Each row is a point on a landscape with many valleys, with its height.
A ball rolls from a point to the lowest of its 6 nearest points, and stops where none of them is lower. Distance is the straight distance between rows; heights are no part of it.
Nad h=24.9: [ 99 146 103 159 131 154 138 152 139 128 159 119 134]
Dotik h=8.7: [119 117 114  82 104 151 104 148 132 145 129 149 132]
Fuvuf h=28.0: [202 152 143 145 128 102 167 141 156 121 116 112 113]
paf h=51.1: [ 82  60 144  99 128  99  96  95  66  86 120 165 124]
zamer h=46.9: [ 61 112 103  83 110 166  91 139 126 141 130 131 139]
tuza h=26.0: [169 131 148 120 117 146 131 117 125 112 134 147 125]
vobef h=55.0: [117  66 171 104 126 100 105  77  72  77 118 160 125]
sevu h=51.7: [155 183 115 142 158  83 187 138 172 177  77  86 118]
zeza h=26.2: [145 127 133 109 115 153 125 127 123 124 137 149 130]
pidog h=29.6: [164  97 169  89 111 135 113  83 102 106 119 155 128]
vege h=40.9: [167 142 154 193 144 147 138 106 115 100 167 136 134]
ligib h=10.7: [ 76 155  91 183 141 153 133 157 145 122 164  96 136]
kigar h=39.2: [195 157 155 218 150 120 158 121 135 103 154 117 126]
tul h=27.4: [178 121 146  86 103 136 117 130 133 132 125 148 125]
sigos h=32.7: [196 169 151 211 160  90 182 121 150 120 126  96 119]
Pak h=37.6: [112 138  96 109 111 137 125 178 158 149 127 119 124]
paro h=29.0: [136 139 128 147 129 147 143 135 132 119 152 140 129]
limer h=28.2: [ 82 173  88 237 172 123 148 154 151 134 149  64 133]
Suz h=17.1: [ 88  77 133  60 110 123  83 108  93 133 110 159 132]
puvus h=28.6: [200 161 150 179 149  92 179 133 156 119 119 102 117]
Bofat h=61.2: [151 170 110 127 143  85 173 157 173 165  85  98 118]
gav h=23.9: [176  91 167  55  93 127  85  99 113 125 109 156 124]
bek h=35.9: [181  78 173  34  89 119  68  94 113 138  98 151 122]
kenet h=9.8: [201 140 143 107 108 113 141 153 156 131 112 126 116]
lim h=39.7: [116 135 124 170 135 162 132 122 118 119 164 139 139]
Zeli h=29.1: [ 46  81 127 111 134 127  99  97  76 102 133 150 132]
boze h=36.7: [159 131 120  89 102 129 121 165 150 149 122 141 125]
sasup h=38.1: [178 167 128 153 147  85 183 144 164 143  98  99 114]
Lel h=45.0: [ 65 128 103 138 127 169 111 135 128 123 157 125 141]
Kat h=2.4: [129  72 155  51 107 106  84  94  88 120  99 163 127]
Lutug h=10.5: [120 159  98 165 144 113 163 161 159 143 125  97 121]
pugik h=17.9: [140  93 143  48 100 128  80 116 110 145 107 157 130]
dob h=23.1: [111  98 123  39  92 138  68 142 125 170 117 148 137]
Luse h=35.0: [105 100 146 119 134 141 114  85  86 106 137 157 139]
Risu h=29.5: [162 164 126 194 152 107 171 146 147 124 137 106 123]
gisa h=38.9: [125 155 116 191 145 140 151 141 136 123 161 117 129]
didof h=25.6: [201 151 152 166 131 113 165 130 148 107 134 116 120]
Fizi h=24.6: [185 148 137 150 127 121 157 142 148 114 138 127 124]
Gase h=25.3: [201 136 159 144 117 133 150 124 139 104 141 131 120]
lorip h=29.4: [143 121 154 149 135 153 128  91 101 103 150 149 134]
Tele h=34.0: [ 85 140 107 158 133 164 128 137 131 124 164 121 134]
miruv h=43.5: [ 39 120 106 137 135 173 100 109 102 117 154 121 144]
zepa h=56.7: [180 163 139 251 168 118 159 126 130 110 155 106 125]
Moze h=50.5: [145 150 109 121 127 104 154 172 165 155 105 109 118]
rul h=32.0: [ 63 107 124 118 126 154 108 103 100 119 142 144 141]
zek h=26.6: [133 171 112 210 163 109 173 145 146 134 143  94 127]
fotor h=23.2: [120  94 147  83 115 133 104  94  94 123 118 159 131]
memen h=52.3: [118 163  95 127 138  97 157 173 171 168  92  88 118]
tiso h=31.2: [ 92 171  93 211 165 114 162 153 155 137 139  74 125]
nito h=65.3: [122 190 101 173 170  97 185 138 167 173  93  75 125]
zuv h=34.8: [ 45  88 105  70 112 146  77 119 102 136 123 138 135]
mifa h=47.8: [105 147  89 111 115 119 130 187 173 154 115 103 122]
Fafo h=53.0: [199 170 139 144 145  79 185 134 168 146  82  94 113]
kefam h=37.7: [168 157 135 209 150 121 157 134 133 115 153 118 129]
kepuf h=23.8: [157 110 145  74 103 142 102 121 122 135 121 158 130]
Ker h=39.9: [ 88 121 128 146 141 159 117 101 102 114 156 143 140]
Zufe h=23.3: [ 60  88 121  77 117 137  88 108  90 125 120 149 137]
viro h=23.7: [106 103 120  69 105 150  92 125 114 144 122 155 134]
mogo h=9.4: [136 167 104 149 147  95 173 159 166 152 104  91 118]
Vided h=31.1: [ 14  85 110 110 131 142  87 102  89 104 132 131 139]
gatil h=34.6: [ 90 108 124 100 120 155 107 112 105 129 136 148 140]
dilin h=27.1: [ 97 117 101  64  96 149  88 163 142 163 124 134 131]
Gade h=43.0: [122  89 166 122 132 123 114  71  77  91 128 161 132]
sofiz h=28.3: [123 135 110 120 116 145 130 157 143 135 140 133 127]
lazom h=34.3: [136  67 167  84 117 110 100  76  81  91 112 160 121]
Mavem h=28.1: [ 63  91 109  51 104 147  64 130 116 152 117 140 134]

For each start below, name every point that the ball comes to, in order.
tiso: Lutug mogo
puvus: didof Fizi kenet
sigos: didof Fizi kenet
zepa: zek Lutug mogo
miruv: Vided Zufe Suz Kat

Where does a ball stop that starts at each point below?
rul: Kat
gatil: Kat
Mavem: Kat
kigar: kenet
paro: ligib
limer: mogo
kefam: mogo
mifa: mogo
